Points, in no order, along strands that fork and pass close to each other.
Points whose rows are less than 39.3 apart are linked; no others are. Some points are linked to none.
<540>: [ 22  -1   6  -3 -26 -19  -6  -3 -38 -29  25 -29  13 -10 -33   5 -15 -17
   1  23 -30  -6  41]
<15>: [  3   2  -1  11   4 -16 -30  -8 -32 -21  27 -46  -8  29 -46  25 -20 -47
  11   0 -45   5  35]
<969>: [-12  13 -24 -22   0   3   5 -19   4  13   1  51 -26 -20  21 -27  -2  42
  -8  12   8   4 -36]
<1171>: [-21  35  -5 -16 -14 -18 -11   7 -50 -33  10   4   0 -70 -23 -24 -29   1
  15  39 -24 -24  22]
<237>: [  5  -3   1  -8  -6  11  29   5  16  21 -21  41  -1 -18  37 -23  -2  40
 -29  11  39  -5 -27]
<691>: [-27   8 -11 -18 -24 -22 -43 -30 -22 -33  32  20  -5 -37 -31 -23   1   4
  25  47 -41  -9  16]
<811>: [ 42 -24  15   4 -16 -10  12 -29  18   3  16   7   6  31  -6  17  22  -1
  -2  -7  -1  11  16]
<505>: [ 41  -9  10  27   3 -15 -15  -7 -15 -10  19 -50   2  47 -33  37 -10 -43
   2  -4 -33  13  38]
<561>: [ 10   8   3  -9 -21   3  23  16 -16  -5  -8   3  15 -22  11  -2 -23  11
 -14  10  16 -13   9]
<807>: [-33  -3 -10   7  29  14  -6  47  21  26 -41 -29   3  -4  32  -5   7  -9
  -1 -25  33   1 -40]
<636>: [ 50 -29  19   9 -21 -12  13 -34  17  -1  26   7  10  37 -11  21  27  -5
   0   0 -11  16  24]
<1865>: [-18 -18   2  14  31   8  -8  36  31  32 -33 -33   7  13  25   4  24 -17
   1 -29  31   6 -31]
<1521>: [-35  21 -17  -5  21  11 -11  29 -16   1 -27 -22  -8 -12  12  -3 -26  -5
   7 -23  15  -9 -21]
<1384>: [-31  36 -27 -18   8   4   8  12 -20   1 -23  24 -16 -37  24 -22 -31  23
  -4  11  14 -10 -25]
<323>: [ 39  -9  11   5 -25 -23  -7  -2 -38 -29  30 -41  17   1 -36  11 -11 -23
  -3  26 -35  -1  51]
<1262>: [-10   0   5  17  33  23  -7  62  -9   2 -33 -77  18  10  -6  25 -20 -37
 -12 -29   0  -4   5]
<2085>: [-17  -3 -10  11  28   5 -21 -17  24  12  -5  -9 -16  37  -3  15  20 -18
  24 -37   4  15 -27]
<553>: [ -2  13  -1 -15 -31 -22 -14  -8 -40 -34  21   0   9 -52 -27 -18 -13   3
  13  43 -25 -16  26]
<224>: [ 21  -9  10  -7 -20   1  27   3   5   9  -8  17  14 -10  22  -6  -5  22
 -21   7  28  -6  -2]
<1683>: [-39  39  -9  -2  25  24   7  56 -37 -17 -27 -27  10 -36   4   2 -47 -12
  -3 -14   1 -18   4]
<940>: [ 25 -10  10   9   2   1   3  18  -4   0  -9 -43  14  22  -5  24 -12 -22
 -12 -16   4  -2  22]
<1162>: [-43  23 -26 -16  18  -1 -26   1 -16  -3  -9   0 -26  -7   2  -8 -23   0
  16 -18   1  -4 -24]
<1581>: [ 18 -21  40  11 -17  17  42  32  36  23 -40  15  31  -9  44 -14   5  24
 -43  13  54  -8   3]
<529>: [ -8  10  -5 -10 -10 -10 -13   3 -34 -20  12 -25  -2  -8 -24   7 -26 -17
   8   1 -18  -7  22]
<1198>: [-14   7  -7   8  21  -2 -30   7 -22 -10   5 -50 -12  27 -30  26 -23 -41
  12 -25 -21   1  14]
<914>: [-21  20 -16 -24 -22 -21 -19 -19 -28 -22  18  29 -10 -56 -13 -31 -11  20
  16  48 -24 -12   2]
<1116>: [-11   7 -15 -15  -1   0  -1  -9  -1   8  -6  22 -12  -7  15 -11  -8  23
  -1  -4  14   1 -23]
<1543>: [ 12   5   5   0  -8 -12  -8  15 -49 -29  18 -49  10  -7 -42  11 -32 -31
  -3  11 -37 -10  44]
<1679>: [ 20  10  19  12  -4  23  28  55 -24 -15 -19 -44  41  -9   0  17 -36 -17
 -32  -4   0 -11  36]
<1670>: [ -3   4   0  12  28   7 -15  31 -29  -9  -8 -69   2  22 -28  28 -33 -41
  -5 -24 -20  -4  22]
<1952>: [ 42 -12  13  27   3 -15 -10 -17   3  -5  18 -37   1  56 -27  37   5 -40
   7  -8 -27  18  33]
<300>: [-37   8 -15   2  26  14  -9  42   6  17 -40 -26   0  -7  27  -4  -7  -5
   2 -25  29  -3 -38]
<908>: [ 40 -31  21   8 -11   4  24 -43  42  10  24  42  -3  38  -6   7  51  17
  -1 -11  -7  15   7]
<1857>: [ 27  -9  11 -10 -33  -4  32  -3  -6   2   1  22  17 -18  14  -6  -7  25
 -19  22  20  -8   9]
<605>: [ -2  13 -10 -17 -23  -7  14  -3 -23  -7   3  22   3 -34   7 -14 -20  22
  -2  25   5 -10   1]
<2145>: [-33  16 -10 -17 -12 -22 -41 -14 -37 -29  25  -2 -14 -24 -34 -12 -16 -16
  25  23 -41 -12  18]
<1148>: [-17   2  -9  12  25   0 -31 -10   7   3  -1 -29 -15  39 -16  23   3 -34
  24 -34  -7  11 -12]
<405>: [-48  18 -16 -17  -2 -20 -49 -14 -32 -24  25  -1 -21 -11 -33  -6 -19 -25
  29  10 -41  -9  10]
<251>: [-24  13 -12 -23 -24 -23 -34 -28 -25 -29  25  28  -8 -51 -23 -31  -3  17
  23  51 -32 -11   8]
<2036>: [ 22  -4  15   4 -13   6  19  29  -9  -3 -14 -27  25  -1   4  14 -20  -6
 -20  -3  13 -11  22]
<1315>: [-11   1 -13  -8  16  13   9   6  20  26 -24  31 -15  -8  36 -24   6  32
 -15  -5  35   2 -47]
<34>: [  5  -9   3  -1   3   4   0   9  12  12 -15 -10   3   9  15   5   1   2
  -6 -18  25  -1 -11]
<1785>: [-47  21 -25  -3  32  17 -12  41  -3  11 -43 -17 -10 -16  29 -13 -15   1
   4 -20  27  -6 -45]
<103>: [ -7   4  -9  -4  -1  -7 -19  -9 -13  -9  10 -19  -9  16 -18  16 -12 -20
  13 -15 -12   3   8]
<995>: [ -8   3  -5   8   5 -10 -29 -18 -11 -14  19 -27 -11  35 -31  26  -8 -38
  20 -15 -28  10  15]
<782>: [  6 -14 -10  -8  -5  11  10 -38  32  12  28  70 -26  13   6 -20  38  45
  -3  -5 -10  16 -26]
<70>: [ 31 -35  46  11 -17  11  40  21  39  23 -29  10  31   6  38  -7  13  18
 -44   8  50  -6  12]
<709>: [  4  -2  -5 -17 -36 -19 -17 -30 -21 -24  31  15   6 -31 -20 -15   4  14
  13  41 -24  -4  17]
<1002>: [ 10  -1   2  -8 -29 -22 -18 -12 -34 -33  30 -23   9 -17 -38  -1 -11 -15
   9  31 -36  -7  38]
<796>: [ 13  -5   6  25  12   1  -9 -38  34   1  15  -2 -11  62 -27  30  29 -29
  30 -23 -26  22   4]
<1859>: [ 25 -15  14  39  38   0 -15  12  24  18 -10 -61   1  54 -12  38  18 -50
  13 -29  -2  17   7]
<952>: [-12  27 -13  -7  -2  11  27  22  -8   6 -29  28   1 -38  37 -18 -27  30
 -20  17  30 -11 -20]
<565>: [-12   6  -8 -12 -18 -19 -26 -20 -24 -24  28  -6  -4  -7 -28   1  -8 -12
  17  16 -32  -1  19]
<1945>: [-13   2 -10 -14 -22 -19 -27 -29 -16 -21  32   9  -5  -8 -25  -6  -1  -3
  21  19 -32   2  14]
<2267>: [ 19 -24  -1  -5 -30  -4   4 -52  22 -11  48  50   0  13 -19  -4  41  27
  10  20 -32  16   7]
<1855>: [ 29  -8  15   0 -18   0  20  15  -7  -1  -7 -18  21   4   6  12 -12  -3
 -22   0  14  -7  20]
<199>: [ 25  -6   9  34  26  -5 -18 -10  16   4   3 -44  -7  62 -22  40  12 -49
  19 -24 -15  19  14]
<1047>: [-20  -2 -10 -10 -24 -21 -40 -43  -5 -30  43  19   0  -4 -35  -9  15  -3
  27  34 -49   3  17]
<1752>: [ -9 -12   2   1  15  12  10  20  29  31 -33   8   2  -4  40 -16  14  18
 -16  -9  42   0 -39]
<1025>: [ -1  23   4  -4  -1   7  18  40 -50 -29   0 -32  23 -34 -20   6 -44 -18
 -10   9 -17 -20  37]
<850>: [-26   3 -20 -20 -19 -16 -31 -37  -7 -17  34  37 -13 -15 -19 -18   7  16
  23  29 -35   3  -2]
<897>: [-12   7   1 -11 -24 -24 -40 -14 -38 -41  30 -13   3 -37 -43 -14  -8 -14
  20  42 -45 -16  32]
<1884>: [-18   0  20  16   4  27  26  63  32  28 -56  -4  29 -22  53 -17   2   9
 -30   5  46  -3 -24]
<1891>: [  3   1   7  -1  -6  16  37  19  18  22 -34  36   7 -22  45 -23  -6  39
 -35  16  46  -7 -26]
<2230>: [-35  42 -10  -2  17  19  13  50 -42 -20 -22 -14  11 -46   6   0 -51  -6
  -4  -4  -2 -20  11]
<2094>: [ 12  -6  10   3  -2   8  11  30   1   4 -21 -27  17   5  13  13 -13  -7
 -15 -14  22  -7   6]
<1277>: [ 14   8  10  -1 -27  11  49  15   3   9 -24  43  17 -35  38 -18 -17  39
 -38  31  39 -12  -4]
<1689>: [-15   7 -10   6  16  -7 -34  -7 -15 -10  13 -38 -15  34 -32  27 -14 -42
  19 -21 -25   6  11]
<587>: [ 17 -12   9  32  36   1 -19  24   8  12 -14 -71   1  46 -14  37   2 -50
   5 -29  -4  12   8]
<813>: [-11 -11  -6   9  28  11  -8 -22  41  24  -3  19 -19  30   9  -3  37   7
  16 -37   9  17 -39]
<1538>: [-29  29  -9 -21 -13 -22 -23   1 -46 -31  14   5  -7 -60 -26 -25 -25  -1
  20  35 -30 -23  18]
<1036>: [  9  -6   0  25  31   2 -22   9   7   5  -5 -56  -6  45 -16  35   0 -47
  11 -31  -5  12   3]
<1097>: [ 16  -9   2  10 -17 -19 -18 -32  -4 -20  35 -14   1  34 -35  22  10 -29
  18   8 -38  15  30]
<1887>: [ 26 -30  18   5   3  10  20 -32  47  23  15  47 -10  29  10  -5  52  29
  -5 -21  13  13 -14]
<907>: [ 52 -39  40  13  -5  -3  25  -4  37  21  -8  -8  20  33  19  13  27  -3
 -24  -7  28   3  21]
<345>: [ 18 -35  34  27  27   3   6  36  46  38 -28 -52  22  33  23  18  38 -30
 -12 -17  27   7   4]
<621>: [ 32 -26  11  -1 -22  -6  14 -42  23   1  29  35   3  24  -6   7  32  16
   0   2 -10  14   8]
<834>: [-10   9  -6 -14 -17 -16 -19  -7 -34 -23  20 -14  -4 -16 -26  -1 -22 -12
  14  12 -23  -7  22]
<1787>: [-17  18 -26 -21   9   6   7  -6   3  14 -14  42 -27 -20  28 -27  -9  38
 -11   9  19   1 -44]
<825>: [-16   1 -10   9  17   0 -28 -26  14  -1  10  -8 -17  42 -20  19   9 -27
  28 -30 -15  14  -8]
<73>: [  1 -16   1   3  17   6  -3  -9  27  20  -9   4  -5  22  14   4  21   4
   4 -27  21  10 -24]
<1547>: [-22   0 -10 -13 -26 -23 -43 -36 -14 -32  39  17   0 -21 -34 -17  10   2
  26  42 -45  -3  18]
<373>: [ 27  -9   5  11 -15 -21 -14 -23 -13 -18  31 -28   5  30 -34  24  -1 -31
   9   8 -34  10  36]
<2012>: [ -2  -8   8  24  37  16 -13  51   2  10 -29 -80  12  24  -7  30  -8 -43
  -5 -31   2   1   2]
<94>: [-10 -16   9   7  16  13  11  32  35  35 -38  -4   9  -2  42 -14  19  11
 -17 -12  43   0 -34]
<1104>: [ 26 -27  10   0  -8  11  21 -39  40  15  27  62 -14  24   6  -7  50  38
  -7 -12  -3  14 -12]
<1172>: [-19  14 -20 -21  -4  -2  -2  -9 -12   0  -3  21 -15 -18  12 -15 -17  21
   4   4   6  -2 -19]
<2221>: [  4 -15   7  -2   4   9  14   8  23  23 -20  15   4   2  30  -9   9  21
 -16  -9  37  -1 -25]
<2152>: [-30  47  -4  10  10  32  27  60 -17 -10 -43   5  21 -50  38  -5 -38   8
 -23   6  22 -13  -6]
<2247>: [-22   7 -18 -10  18  11   1  10  13  21 -27  21 -16 -11  35 -22  -1  25
  -8 -10  32   0 -48]
<1159>: [-20  24 -22 -18  -1   2   7   4 -15   1 -14  24 -14 -30  22 -19 -25  24
  -2  10  13  -8 -22]
<281>: [-21  13 -17 -22 -17 -15 -16 -17 -23 -12  16  19 -11 -25  -8 -14 -15  13
  13  19 -16  -5   0]
<496>: [ 16 -32  26  23  36   9  11 -11  59  41  -9  -2  -1  41  15   4  66  -7
   6 -32  23  14 -17]
<262>: [ 13 -15  -2  -6  -7   1   7 -30  20   9  15  38  -9  12   5  -3  21  24
   0  -9   3  10 -16]
<1552>: [-22  13  -4 -17 -20 -25 -39 -13 -37 -34  26  -2  -4 -38 -37 -17 -12 -11
  22  37 -40 -15  24]
<1122>: [  3  12   6 -11 -29 -21 -16  -2 -47 -40  24 -14  12 -54 -36 -18 -15  -5
  12  46 -32 -20  35]
<1999>: [-19 -22  15  11  19  15  14  48  43  45 -45 -14  18  -5  49 -17  26   3
 -17  -9  45   2 -33]
<487>: [ 15  -6   5  25   4  -2  -6 -44  32  -5  23   4  -8  66 -34  32  29 -28
  34 -12 -37  23  13]
<145>: [  1  -9   4  28  40   7 -20  35   6  12 -21 -74   4  34  -9  33   1 -48
   2 -33   3   9   1]
<1961>: [ -2   1 -17 -15   7  13  14 -12  21  23  -6  58 -28 -10  31 -31  12  49
 -21   4  25   6 -46]
<2167>: [-40  31 -18  -7  22  14  -9  37 -25  -8 -28 -21  -7 -23   9  -3 -37  -4
   6 -19  10 -13 -15]
<965>: [-34  47 -27 -11  13  12  16  26 -16   1 -36  24 -13 -44  36 -23 -33  23
  -9  13  22 -13 -29]
<1427>: [-38  42 -24  -5  20  18  11  41 -12   4 -46  11  -7 -38  40 -19 -31  18
 -10   3  27 -13 -35]
<71>: [-46  35 -28  -9  28  15  -4  36 -11   6 -42  -1 -14 -27  32 -18 -28  11
   0  -9  26  -7 -42]
<2084>: [  9  14   4  -6 -23   4  26  24 -26 -12  -8  -5  23 -28   7   1 -29   6
 -15  13  12 -15  20]
<910>: [-39  39 -24 -23   2 -10  -9   8 -38 -15  -6  15 -20 -49   1 -23 -37   9
  13  17  -8 -17  -5]
<715>: [-29 -11  -2  11  30  13  -5  52  23  30 -41 -43  11   2  28   1  13 -16
   0 -26  30   2 -34]
<444>: [ 43 -43  49  16  -3   4  29  13  44  26 -19 -11  27  29  29   7  31   1
 -33  -4  39  -1  19]
<42>: [ 34 -22  29   5 -20   7  32  20  16  12 -21  -3  27   6  24   6  -1   9
 -30   1  34  -6  16]
<846>: [ 27  -6  13  -6 -35   3  47   3   1   8  -9  41  17 -28  28 -15  -8  38
 -32  32  34 -11   2]
<302>: [ -7   8   2  11  26  20  -5  53 -21  -8 -25 -66  14   4 -11  23 -31 -31
 -12 -25  -4  -8  13]
<1930>: [ -9  42 -10  -1 -12   7  40  27 -31 -11 -18  29  16 -63  27 -13 -37  22
 -19  34  15 -20   8]
<1410>: [ 18 -14  -2 -17 -18   4  21 -27  14  16  16  65 -16  -9  18 -24  21  51
 -20  15  12   6 -22]
<1394>: [ 32 -31  13  -5 -17   3  23 -36  29  15  24  56  -6  14   7  -7  38  37
 -13  -1   6  11  -5]
<751>: [ 12  -7   0  22  -6  -8 -11 -47  25 -12  32   7  -4  61 -39  26  28 -27
  32  -2 -46  20  18]
<169>: [ 50 -38  38  19   7   3  26 -31  52  24   6  19   4  47   7  13  56   4
  -6 -20  12  14  11]
<967>: [ 36 -43  52  15 -10   8  35  19  45  29 -26  -3  30  16  36  -1  24  10
 -40   4  47  -4  18]
<2112>: [ 15 -10   3 -12 -15   2  19  -9   6  11  -2  28   1  -5  20  -8   2  26
 -14   3  22  -1 -10]
<1406>: [ 36 -28  11   4 -18  -3  16 -46  31   1  32  36   0  37 -12  10  42  13
   6  -4 -18  19  10]
<81>: [ 60 -18  20   6 -36 -18  21   4 -22 -16  18 -31  29   7 -15  16  -9 -11
 -21  22 -10  -4  49]
<334>: [-51  23 -21 -19   5 -14 -44 -11 -29 -17  15   1 -26  -8 -21  -7 -24 -17
  25  -3 -29  -7  -2]
<427>: [ -3  -3 -10 -10  12  13  17   0  25  28 -19  47 -19 -11  38 -29  11  43
 -26   1  36   2 -47]
<1628>: [ -2  10   1  -7 -10 -16 -18   8 -48 -31  21 -39   5 -17 -40   4 -27 -27
   6  15 -39 -13  39]
<637>: [  0  18   4  -3   6   6  10  39 -51 -28   0 -46  21 -23 -28  10 -44 -25
 -10  -1 -24 -17  40]
<699>: [ 22  16   8  -2 -40  -3  40  16 -33 -20   3  12  33 -51   5  -8 -23  16
 -17  41   8 -18  29]
<545>: [ -6   0  -2  18  35   7 -24  29  -8   3 -16 -70  -3  30 -19  29 -14 -45
   5 -33  -4   3   4]
<369>: [-29   1 -25 -18 -15 -10 -27 -44   5 -14  40  50 -16  -6 -18 -20  17  23
  21  26 -38   8  -9]
<1340>: [ 39 -15  13  20  -5 -15  -3 -27   8  -5  21 -22   3  50 -23  32  12 -30
   9  -6 -25  17  31]
<785>: [ 35 -25   9 -13 -37  -6  26 -29   5   4  23  45   6 -10   8 -13  17  39
 -15  26   8   3   2]
<624>: [-18  -7  -6  19  40   8 -19 -10  38  24 -10 -15 -16  39   1  10  35 -23
  26 -43  11  18 -37]
<1795>: [  2 -20  13  31  46   5  -6  -1  52  36 -13 -28  -3  46   5  17  54 -32
  25 -35  15  19 -21]
<144>: [ -1  29   2  -3  -8   7  25  38 -48 -29   0 -17  26 -47 -10   1 -42  -8
 -11  15 -10 -22  36]
<814>: [ 13 -19  -2  -8 -40 -16 -16 -49   3 -27  46  30   9  -8 -28  -9  29  20
  12  43 -37   7  18]
<792>: [-45  20 -23  -8  26   9 -22  20 -11   4 -26 -17 -19  -7  13  -5 -21  -4
  13 -26  16  -3 -33]
<1081>: [ 16 -15   5  -2  -5  -4   1 -21  13   6   9   7  -1  23   0  11  11   0
   2 -15   4   7  -2]
<2233>: [-10  26 -18 -20 -23 -14   8 -10 -29 -14   6  33  -6 -58   3 -28 -18  30
   3  45  -4 -14  -1]
<1134>: [-38  39 -26 -20  10   0  -2  14 -32  -8 -17  13 -19 -40  12 -20 -38  12
   8   7   4 -14 -15]
<474>: [-10  -7 -18  -8 -11   3  -7 -46  24  -1  36  59 -18  15 -12 -11  29  30
  14   3 -28  16 -15]
<2015>: [  0   7   4   7  14  14   1  42 -21  -9 -19 -54  16   4  -7  20 -31 -24
 -11 -20   2 -10  17]
<119>: [-48  24 -23 -19  10  -8 -34  -4 -26 -10   2  -1 -28  -9 -10  -6 -27  -9
  21  -9 -15  -6 -13]
<1698>: [ 16  -6  -5 -17 -16   4  26 -18  11  17   5  59 -13 -19  24 -24   9  49
 -26  22  22   0 -24]
<549>: [-15  -5 -19 -14 -15  -5 -13 -45  12  -7  38  53 -14   3 -14 -14  22  25
  16  15 -32  12 -10]
<106>: [ 38 -36  35  18  18  10  24 -28  60  31   1  22  -1  46  10   5  66  10
  -2 -25  16  13   1]
<1965>: [  5  -4   5   0   2   7   8  22   6   7 -21 -15  11   0  17   4  -9   1
 -11 -14  27  -5  -5]
<1641>: [ -4  -7  -5   3  13   1 -14 -15  16   7   1  -7  -9  30  -3  14  11 -12
  14 -29   5  11 -14]
<1510>: [-22  21 -12  -4  10  17   8  33  -5   9 -36   0   3 -22  30 -10 -23  13
 -10  -6  29  -9 -25]
<1973>: [-13  23 -12 -21 -26 -19  -5 -12 -32 -19  12  27  -5 -60  -7 -27 -14  23
  10  45 -13 -13   5]
<1021>: [ 23 -34  28  19  26   9  15 -17  57  36  -4  12  -1  40  16   4  62   3
   1 -29  23  11 -13]
<2133>: [ 19 -17   3 -11 -15   0  15 -24  15  11  12  35  -4   5  12  -6  16  28
  -9   0  12   5 -10]
<527>: [ 13 -22  -4   0 -22   4   7 -50  33  -6  46  58  -6  24 -20  -4  49  29
  14   8 -35  18   0]
<1018>: [ -7  -9 -16  -4  -1  12   0 -42  35   6  33  68 -24  20  -6 -16  39  36
  10  -9 -23  17 -25]
<1718>: [-40  32 -13  -2  25  21  -3  51 -29 -10 -33 -30   3 -25   8   1 -39  -9
   1 -21   8 -16  -7]
<930>: [ 18  -1   5  32  18  -6 -22 -24  14  -2  14 -30 -11  66 -32  39  10 -50
  26 -19 -30  20  16]
<308>: [-18  24 -17 -10   6  12  20  18  -1  12 -33  27  -7 -29  38 -23 -21  31
 -18   9  32  -9 -33]
<921>: [ 33 -20   9 -13 -37  -6  30 -18   1   4  12  38  10 -16  12 -10   7  34
 -20  26  15  -3   5]
<884>: [-10  35  -3 -10 -18 -14   6  13 -51 -36   7   6  11 -77 -16 -22 -28   5
   8  45 -18 -27  28]
<1875>: [-15   6 -16 -13  11   7  -2   0   6  12 -16  19 -13  -6  23 -14  -7  20
  -3 -10  22   0 -35]
<464>: [-24  54  -8   1   6  12  30  46 -47 -27 -15  11  19 -72  11  -8 -46   4
 -11  20  -2 -23  22]
<852>: [ -3   3  -3   3  -4 -19 -31 -14 -30 -24  29 -34  -6  20 -42  18 -13 -40
  15   4 -44   2  31]
<1918>: [ -7   0  -5  20  29   2 -29  -1   5   3  -3 -43 -13  42 -18  30   1 -42
  18 -36  -6  12  -3]
<1555>: [ 12 -11  -1 -12 -40 -20 -16 -39 -11 -28  41  18  11 -23 -25 -12  16  16
  13  45 -29   3  20]
<462>: [-18  50 -12  -3  -7   4  33  31 -41 -21 -13  22  14 -73  17 -13 -39  15
 -10  33   4 -24  16]
<1992>: [  5   6  13   4 -16  18  47  25  16  16 -38  39  17 -29  48 -21 -13  37
 -41  25  48 -11 -14]
<263>: [-43  12 -19   4  34   4 -40   3  -8   1  -8 -31 -24  23 -14  13 -12 -32
  25 -39  -3   6 -21]
<1157>: [ 10 -27  20  27  40   6   3  -6  56  40 -12 -16  -1  43  12   9  61 -18
  14 -33  22  16 -20]
<2091>: [ 47 -22  15  16 -14 -14   4 -33  15  -5  25  -6   7  47 -20  27  22 -18
   6  -2 -22  18  27]
<324>: [  1  25   1  -5 -14   6  26  33 -38 -21  -5 -11  23 -41   0   0 -37   0
 -14  14   2 -18  27]
<172>: [ 24 -13   7  -3 -12  -7   4 -13   4   2   8  -6   5  19  -2  13   2  -3
  -2  -9   5   5  10]
<1766>: [ 20 -30  20   2   9  12  20  -9  43  33  -9  36  -3  13  31 -14  39  31
 -22 -14  35   5 -24]
<280>: [ 15  -8  33  12 -22  21  49  35  26  18 -40  23  31 -20  46 -13  -8  26
 -45  19  50 -10   2]
<547>: [ 14 -10   3  -9 -12   8  29  -6  17  21  -8  50  -6 -14  33 -22   5  45
 -30  14  34  -2 -26]
<1219>: [-11   4  -5  13  31   3 -30  16 -17  -5  -4 -59 -11  30 -26  29 -21 -45
  10 -31 -12   3   7]
<461>: [ 24 -17   5  -1 -14  -6   5 -34  17   1  21  19   0  26  -6  11  22   5
   5  -7  -6  13   3]
<2025>: [ -2  -6  -7  -4  -5  -5 -11 -33  11  -2  21  15  -8  24 -14   9  12  -3
  18 -10 -15  13  -3]
<1837>: [ 13 -23  14  -1   5   9  18   1  33  30 -18  23   1   6  33 -12  22  27
 -21 -10  40   1 -25]
<724>: [-11 -15   1  23  44   6 -13   0  46  33 -15 -26  -8  39   5  13  47 -29
  26 -40  16  18 -34]
<1714>: [ -2   6  -1   2  10   8  -3  29 -16  -6 -15 -42   9   4  -4  16 -25 -21
  -5 -20   6  -6  10]
<452>: [-37  28 -15 -25 -10 -20 -29  -6 -40 -24  13  12 -16 -49 -20 -23 -27   1
  23  27 -29 -17   9]
<214>: [ -1  -8  -2  -1   9   2  -6  -6  14  11  -8  -8  -6  18   6   9   5  -2
   6 -25  15   5 -15]
<2028>: [ 13 -15  -7 -12 -10   8  15 -35  26  15  25  69 -22   2  11 -21  33  48
 -11   2   0  13 -24]
<1312>: [-13   1 -14 -18 -23 -16 -19 -34  -9 -16  32  28  -7 -15 -16 -14   5  13
  16  24 -28   2   2]
<395>: [  3   8   6  -8 -24 -22 -25  -5 -44 -39  29 -24  10 -33 -44  -9 -13 -16
  11  38 -41 -13  41]
<667>: [ 16   4   6   4   2  -4  -2  23 -45 -23  10 -55  12   3 -36  19 -35 -31
  -9   2 -31  -9  43]
<2147>: [  0 -11  -6  -5   3   4   0 -32  26  13  12  36 -14  21   4  -4  23  19
   6 -17   2  14 -23]
<1241>: [-18 -19  21  18  18  16   9  69  36  38 -48 -43  28  -1  40  -1  20 -19
 -16 -14  32   1 -19]
<821>: [ 17 -21  -1  -6 -36 -13  -5 -46   9 -17  45  33   6   5 -22  -2  30  17
  12  28 -31  13  14]
<535>: [ -3 -16   1   8  27  10  -3 -14  40  26  -7   9 -10  29  12   1  38   2
  10 -34  18  13 -32]
<2238>: [-12  23 -18 -23 -17  -9   7  -8 -25  -6   1  29  -9 -41   9 -23 -20  26
   1  27   1 -11  -8]
<1619>: [-34  10 -23  -6  32  14  -3  26  14  26 -40   6 -16 -12  39 -25   0  17
  -4 -13  35   2 -58]
<725>: [ 25 -30  19   2   5   9  20 -20  42  27   3  39  -6  20  20 -10  42  29
 -15 -17  26   7 -17]
<1044>: [ 54 -37  36  17   1  -4  20 -18  38  18   1  -4  13  43   9  18  37  -6
 -13 -14  17   8  20]
<1613>: [-25  12  -8   3  23  18  -7  44 -10   2 -32 -43   6  -4  10  11 -21 -16
   0 -27  15  -9 -13]
<2239>: [ 48 -32  32  19   8   1  19 -27  47  20   5   5   5  49   3  19  48  -6
  -2 -21   9  13  12]
<829>: [-30  48  -6   0  15  20  24  52 -42 -24 -21  -4  18 -58  11  -2 -48  -3
 -10   4   0 -21  17]
<1943>: [ 13  -7   0  14 -10 -13 -17 -40  10 -15  33  -2  -2  47 -34  24  17 -27
  23   2 -42  19  23]
<1030>: [-16  -9  -9  11  35  17  -7 -24  50  27   0  30 -25  34   6  -9  49  12
  20 -39   4  20 -46]
<399>: [ 20   1   5   9   4  -8  -9  16 -35 -17  10 -57   7  17 -33  25 -30 -36
  -7  -5 -28  -2  39]
<1985>: [ -5   7  -5 -17 -32 -21 -16 -18 -29 -25  26  10   5 -40 -22 -16  -7   9
  14  40 -24 -10  18]
<2142>: [ 35  -9   7  14 -10 -19 -10  -6 -26 -16  24 -46   6  29 -34  26 -13 -36
   0   6 -34   6  42]
<639>: [-50  24 -28 -12  28   3 -32   7 -13  -2 -16 -10 -29  -1   5  -6 -23  -8
  19 -26   4  -1 -32]
<924>: [-41  36 -21 -26  -5 -18 -19   2 -39 -19   3  18 -21 -51  -9 -26 -31   6
  18  25 -18 -18  -1]
<202>: [  9   2  -1   9  10 -10 -23   6 -33 -16  13 -55  -3  26 -38  28 -26 -41
   3 -11 -31   2  32]
<186>: [ 27 -12  10  -4 -20  -6  14  -1  -4  -3   3  -9  13   6   0  11  -6   0
  -9   0  10  -1  17]
<1302>: [-10   3  -6  -5 -11 -20 -31 -20 -21 -21  30 -16  -7  12 -35  11  -9 -27
  20   6 -37   2  23]
<1179>: [-24 -15  16  14  18  18  12  62  37  38 -49 -25  22  -7  48 -11  19  -6
 -19  -9  41   1 -31]
<1523>: [-14  12  -6  -7   2  -4 -15  13 -33 -17   4 -34  -5  -1 -22  12 -30 -22
   7 -11 -14  -8  16]
<1762>: [ -6 -22   8  14  31   5  -5  19  37  31 -24 -25   3  22  22   5  35 -14
   3 -31  31   8 -29]
<1276>: [-15  21 -21 -16   8   9  16   7   1  15 -27  36 -18 -28  36 -26 -15  38
 -16  13  28  -5 -39]
<1336>: [-12  37 -11  -5  -6  10  30  26 -20  -4 -26  24  10 -47  30 -14 -33  21
 -17  20  23 -16  -6]
<614>: [ 41 -11  10  14 -18 -23  -8  -5 -30 -23  30 -45  13  21 -39  22 -11 -30
  -4  17 -40   5  49]
<36>: [ 24 -13  13  35  33  -1 -14  -5  29  15  -4 -44  -4  57 -12  36  23 -45
  18 -30  -3  19   6]
<963>: [ 34 -29  20   7   0   7  21 -34  45  19  14  35  -4  35   6   4  48  19
  -4 -20   8  13  -3]
<1110>: [ 33 -28  10 -11 -30  -4  25 -34  16   7  25  53   0   0   9  -9  26  39
 -15  14   6   6   0]
<80>: [  6  11  -5 -12 -22  -2  23   6 -17  -2  -5  18   8 -29  16  -8 -20  22
 -11  17  17 -11   0]
<1822>: [ -3   1 -20 -19   1   8   6 -24  17  17   9  60 -29  -8  20 -29  14  46
 -12   5   9  10 -40]
<311>: [ -9   9  -4  -1   9   3 -13  21 -27 -13  -5 -43  -1   5 -15  15 -30 -23
   3 -20  -6  -6  13]
<1195>: [ -2  -4  -4  16  11   0 -16 -35  27   1  13  -1 -13  51 -22  25  19 -26
  28 -25 -19  19  -5]

A fork is a point with three links, a tip a point with one. Leave the first point through the second and follow the links. Name the first fork or tip that comes.
<106>, <1021> -> <214>
<251>, <914> -> <637>
<2142>, <614> -> <395>
<1179>, <1999> -> <1887>
<1543>, <667> -> <565>
<15>, <202> -> <1628>
<395>, <1122> -> <527>
<587>, <1036> -> <2142>
<1394>, <1110> -> <2147>

Follow the links from the first point to the second, and from the first to the third. Name the last point that the two ways share.
<1555>, <540>, <334> -> <395>
<1943>, <1855>, <405> -> <2142>
<2167>, <553>, <323> -> <395>
<186>, <1943>, <785> -> <461>
<724>, <2094>, <813> -> <214>

A fork is a point with three links. Follow the links from the first point to the second and name the forks in between, in order.
<119>, <1943> -> <395>, <2142>
<540>, <334> -> <395>
<852>, <1714> -> <565>
<300>, <1875> -> <1384>
<1766>, <1081> -> <1887>, <461>
<106>, <1855> -> <214>
<908>, <224> -> <1887>
